Points, in no order, along strands that fork, close into loops and pass close to each other.
In the rows, 128 means zero.
Two points are linked if the straight distance between their rows is under 128. Some points are linked to none.
J_151: [ 62 175  94 144 122 113 147  95 125 149 133 112 142 152 160 134 148 114
 140 126 127 110 107 110 126 122  67]
J_504: [ 78 148 112 155 171 168  99 141 141 143 135 172 154 135 113 145 127 221
 163 101 125  87 170  95 193  97  94]
J_567: [ 77 122 158 122 154 109 144 152 119 157  79 124 131 124 149  98 134 144
 172  94 114 117  88  58 158 142 133]
J_193: [169  78 142 110 142  66 148 159 120 179 103  90 143  82 169 149  86 105
 103 159 139 164 103 133  98 132 172]
J_386: [ 71 149 125 146 107 176 153 151 137 153 105 145 101 211  90 102 178 163
 181 114  75 130  95  98 171 173  90]
J_825: [134 110 124 117 145 113 129 154 113 162 115 115 138  95 160 130 124  93
 106 128 148 185  97 141 108 129 180]
J_428: [140 156 168 136  97 158 106  91 139 123 168 119 124 137 145 123  90 130
  81 154 156  82 140 143 108  90 118]
J_851: [ 82 170 108 119  74 128 163 123 136 138 120 132  76 193 104 128 150 138
 185 104  77 150 117 102 161 199  65]
J_553: [ 94  83 150 142 180  56 122 172 149 163 112 142 147  96 169 113 145 142
  83 112 112  78 133 142 119 132 173]
J_338: [187 121 127 128 130 147 129 136 182 102 179 126 172 118 101 119  99 176
 120 152  88 117 151 160  91 133 170]
J_570: [105 137 109 157 159  92 103  56 102 153 134 115 142 111 169 130 149  89
 101 147 176 126 107 138 116  85 129]
J_710: [151 108 158 129 142 141  93  78 131 109 138 109 124  77 141 133 151  67
  87 164 145 130 160 135 116  81 145]
J_265: [ 94 150  97 157 175 110 111  79 107 168 141 146 150 174 153 122 189 174
 136  66 100  73 131 111 155 127  59]
J_802: [161 139 103 112  92 134 102 111 103 115 117  95 123 153 114 139  87  83
 134 133 157 157 133 130 107 163 145]
J_708: [ 67 165 110 117 124 155 133 102 116 141 147 136 154 131 109 134 160 146
 112  97 128 111 138 116 145 120  84]
J_222: [213  90 208  69 137 150 128 126 137 125 113 125 105  78 111 195  95  65
 130 138 191 175 168 124  72 105 150]
J_528: [117 140 113 178 166 148 122 154 152  95 140 131 180 103 119 121 123 170
 129 134 132  80 134 108 146  79 117]
J_765: [ 64 189 123 106  97 160 140 107 126 112 169 160 101 147 112 126 146 140
 153 123 120 138 139 126 162 118  90]
J_655: [129 124  95 148  77 155 112 136 115  83 105 142 121 149  98 102 148 146
 156 107 114 124 127 140 142 187 142]
J_19: [121 163 119  88  76 138 158 133 105 127 127 127  61 174 113 120 129 113
 173 100 113 172  99 122 155 199 110]
J_56: [102 189  62 181 147 156 106  99 116 102 157 128 126 162 124 132 116 157
 152 104 118  88 161 137 144  97  43]
J_96: [111 122  72 138 158  80 119 112  81 163  93  87 166 138 171 119 169 133
 100 103 110  90 109 125 144 140  97]
J_467: [246 106 140  89 126 119 140 105 163 115 141 123 109 106  91 151  91  79
 133 193 117 173 163 168  40  85 161]
J_580: [181 111 186  86 107 146 175 180 125 114 118 139 122 101 128 177 102 117
 115 124 134 126 128 126 103 163 157]
J_612: [109 161 118 112 146  86 133 110 136 163 123 129  89 174 159  87 157 101
 168 106 122 154  84 101 180 139 105]
J_954: [130 144 123 125 108 144  87  55 132 142 138 123 124 149 129 141  63  88
 105 155 164  94 161 149 106  84 111]
J_753: [209 106 200 102 137 121 109 105 139  98 113 123 105  80 131 160  80  85
 132 149 190 138 132 124  94 120 166]
J_277: [100 132 102 156 197  92 105 121  97 156 132 141 150 136 172 114 177 136
 112  83 115  68 123 119 141 102  95]
J_776: [116 171 136 108  72 193 122 117 135  98 158 152 102 141  96 121 104 174
 151 109 154 143 138 151 161 131 122]
J_230: [149 108 200  90 131  85 150 153 115 130 101 151  69 104 175 165 129  99
 146 108 178 132  86 106 143 172 165]
J_808: [104 116 111 109 110 111 149 165  91 141  76 135 103 141 160 122 176 108
 132 125 131 155  79 122 173 170 146]
J_717: [ 81 137 160 124 162 138 133 133 145 128 104 159 114 146 118 101 157 168
 176 103 128 103 109  77 191 116 133]
J_41: [ 76 129 120 125 145  98 124 100 120 177 129 149 135 173 145 108 191 177
 172  80  79  96  96  90 175 174  81]
J_633: [ 63 111 137 156 167 146 107 147 142 145 124 181 159 149 113 108 137 196
 152  75 129  89 121 100 172 108 148]
J_941: [178 111 151 119  93 113 109 113 115 116 120 117  78 127 138 169 100  42
 109 188 182 172 123 169  68 117 127]
J_400: [107 116  98 141 136  93 126 177 122 141 126 123 210 139 134 119 140 167
  93 133  98  89 122 139  82 133 122]
J_796: [167 102 165 135 161 115 134  85 165 170 128  85 139  91 153 115  69 103
 105 155 145 115 128 123  64  71 184]
J_44: [123 145 139 109  98 161 144 153 118  97 106 168  49 177  70 127 155 129
 204 110 134 180 110  95 174 176 117]
J_524: [195 112  91 113 107 115 148 148 144 115 107  95 133 115 139 123 137  93
  74 144  83 146 155 166 103 139 158]
J_65: [166  77 159 121 159 137 128 140 171 157 111 121 178  81 107 123 128 157
 110 111 102 124 140 112 111 113 218]
J_817: [ 79 115 122 116  78  98 115 154 111 155 134 134 192 155 135 124 109 184
 114 115 108 101 110 120  98 182 105]
J_975: [146 117 110 105  82 103 167 157 124 116 148 116 190 126 122  97 121 146
 105 159  89 101 128 148  72 135 123]
J_804: [109 104 101 139 154  81 128 167 111 155  80 110 134 104 176 119 171 106
 114 115 128 156 111 130 161 127 174]
J_442: [114 113  57 168 138 112 138 157  90 141 112 104 181 130 139 115 165 144
 106 112  84 108 123 141 110 154 107]
J_435: [ 76 187  58 169 129 125 127  62 118 136 145 119 106 168 142 139 162 120
 137 117 104 116 135 136 127 140  32]
J_439: [ 96 137 103 121 113  91 146 144 107 156 109  95  97 178 172 104 173 137
 137 120  97 144  64 115 163 162  84]
J_882: [183 126 141 107 112 182 113 137 128  64 155 121 112  96  73 112  99 119
 159 143 147 159 171 142 144  94 126]
J_320: [101 134 107 131 113  86 123 124  93 115 147 105 116 134 139 114 123  99
  87 147 113 133 122 157 146 154 100]
J_225: [164 131 163  93  83 133 174 155 108 136  88 117 119 106 181 156 112  87
 115 154 157 133 108 124  92 151 130]
J_662: [108 155 179 110 113 125 117 113 133 112 159 131  78 140 132 140 103  83
 125 149 152 156 106 116 143 117  91]
J_607: [182 136 108 162 114 138 134 108 164 109 193  95 143 116 113 120  83 138
 103 175  82 132 152 167  67 110 139]
J_771: [ 66 103 139 149 161  74 112 139 157 186  82 124 151 116 161 130 150 158
 107  69 142  92 126 114 147 150 158]
J_730: [ 74 126  89 173 129 141 122 176 111 118 130 164 157 161 130  96 176 189
 151 111  78  74 107 121 147 151  76]
J_868: [ 89 113 157 102 118  71 134 177 133 166 121 133 156 147 146 137 102 153
 120 133 138 129  83 117 109 167 137]
J_507: [108  97 132 188 169 150 125 165 141 119 122 172 169  90 129 108 155 168
 132 110 119  98 121 115 137 110 175]
J_813: [114 117 164  89 146 101 125  77 134 145 104 124 120  98 126 159 101  70
 133 149 214 133 151 117 100  66 141]
J_913: [150 145 156 107  90 146 140 127 108  70 188 135  89 120 112 136  93 103
 132 163 147 153 139 166 125 110 118]
J_943: [120 155  87 189 131 171 105 110 108 106 157  98 109 124 141 123 171 105
 111 122 131 145 133 127 137 104  90]
J_658: [116 139  51 166 133 145  98 120 103  94 129 132 102 160 101 103 139 129
 185  96 111 146 128 126 173 160 122]
J_605: [133 161 120  98  77 138 131 125  99  95 112 101  57 162 108 149  99  81
 150 118 135 172 142 130 138 178 102]
J_8: [118 156  92 115 103 149 117  87 116 110 129 108 131 149 114 137  74  93
 136 139 130 115 169 125 121 119  89]
J_482: [178 102 146 105 108 136 167 174 172 142 149 152 176 114  83 135  89 187
 123 148  71 118 145 130  77 151 177]
J_677: [ 97 141  96 158 160 212 106 150 122 117 149 160 142 145  73 115 137 220
 155 116 141 120 178 126 220  81  90]
J_204: [153 104 124 119  94  71 111 105 109 143  75  97 104 125 158 172 104  63
  74 215 172 152 124 174  91 124 138]
J_907: [162  96 212  84 137  82 140 108 125 119 114 149 103  92 160 161  95 104
 131 127 195 107 106 123 105 138 143]
J_314: [103 106 136 154 160 136  95 123 143 123 136 147 148  70 120 140 137 134
 140 112 153 145 128 115 154 120 171]
J_410: [176 119 194  90 134 147 108 130 159 113 175 162 123 114 126 137 104 139
 118 117 145 119 149 146 134 105 176]
J_525: [205 134 117 129 108 159 162 130 154  98 165 103 132 105 108 132  85  89
 123 194 115 163 149 162  53  78 139]
J_762: [172 107 121 122 107 135 143 175 118 100 128 137 129 144 111  87 133 139
 129 128 110 127  98 136 130 159 169]
J_104: [191 121 162  95  83 140 159 130 109 156 119 108 107 119 147 175  75  50
  92 162 149 155 134 152  66 113 139]
J_618: [181  87 139 102 138 104 176 163 163 149 100 124 181 101  91 118 132 161
 105 146  81 132 134 126  98 146 194]
J_423: [116 142 153 101 139 125 123 156 154 139 113 134 121 143 153 130 139 109
  97 113 119  88 153 117 119 108 148]
J_774: [121 146  89 164 131 163 119 129 119  73 182  96 132 127  96 105 145 147
  93 130  91 122 143 165 137 114  94]
J_366: [152 115 159 113  98 160 148 195 134  83 115 150  91 120 105 134 126 127
 110 145 103 139 128 136 133 156 147]
J_673: [ 74 130 146 148 145  70 100 105 156 166  93 120 118 124 168 152 138 121
 133 102 166 132  99 113 147 163 137]
J_836: [178 105  93 120 104  85 132 108 112 136 116  93 141 110 156 137 112  83
  75 192 114 141 152 185  92 140 138]
J_489: [141 120 109 138 157 110 130  90 132 160 123  81 180 106 154 118 107 104
  87 154 135 109 117 131  81  83 138]
J_183: [104 140 195  86 136 112 134 101 136 134 138 144 114 133 135 144  90 136
 137 120 179 119 110 103 138 124 125]
J_153: [ 97 122 142 139 154 108  97 118 140 127  95 151 104  95 142 148 134 101
 166 105 176 161 108  91 155 146 164]
J_475: [186 106 111 142 127 171 129 148 146  86 161 141 154 131  83  77 144 182
 116 125  85 123 139 155 121 136 164]
J_535: [139 131 108 149 138 129  85  78 102  96 132 109 122 100 146 116 156  76
 133 136 149 149 142 131 129  99 115]
J_71: [ 75 160  91 160 159 136 115  95 140 159 148 158 102 177  94 133 177 149
 183  93 105 153 130  91 196 127  81]
J_590: [202  83 168 113 144 104 161 123 156 169 117  95 141  68 143 155  77 104
 112 161 123 163 123 127  67 107 189]
J_900: [142 108 157 111 175 111 122 106 166 106 101 122 142  74 117 151 131  83
 111 148 163 130 168 123 100  56 168]
J_119: [187 142 148  92  96 209 137 134 137  72 161 147 108 118  63 122 101 181
 151 125 165 169 157 153 147 136 146]
J_934: [ 53 132  79 200 129 150 142 137  98 143 132 150 126 197  99 107 185 196
 173 105  65 117  94  98 152 163  52]
J_369: [111 144 113 128 171 200 109 124 127 100 133 141 140 106  90 114 144 151
 138 101 157 129 184 114 196  63 115]
J_807: [ 94 133 107 181 116 171 128 172 115  87 165 165 129 155  99  88 150 190
 113 121  82 108 137 154 147 130 103]

A piece is all that can be reached along the links. How many separate loops has the piece of each point below (a circle has one, a figure eight two, a Y none), and how many tips (points with one link)?
J_765 => loops 0, tips 3
J_633 => loops 0, tips 4
J_338 => loops 0, tips 4
J_813 => loops 0, tips 4
J_400 => loops 0, tips 3

A fork is a point with three links, a tip a point with one. Leave the first point through the second and follow the links. Name the first fork or tip that comes.
J_439 / J_808 => J_535
J_535 / J_943 => J_19
J_708 / J_765 => J_907
J_489 / J_796 => J_612
J_907 / J_183 => J_56
J_524 / J_836 => J_762

Name the points in between on the shortest way along the links from the first point to the second, in order.
J_439 / J_851 => J_808 J_804 J_825 J_193 J_590 J_796 J_489 J_570 J_535 J_943 J_774 J_807 J_730 J_934 J_386
J_941 / J_467 => J_104 J_225 J_580 J_366 J_762 J_475 J_338 J_607 J_525
J_230 / J_435 => J_907 J_183 J_662 J_913 J_882 J_119 J_776 J_765 J_708 J_151
J_730 / J_428 => J_934 J_386 J_851 J_19 J_605 J_802 J_8 J_954
J_553 / J_567 => J_771 J_673 J_153 J_314 J_507 J_633 J_717
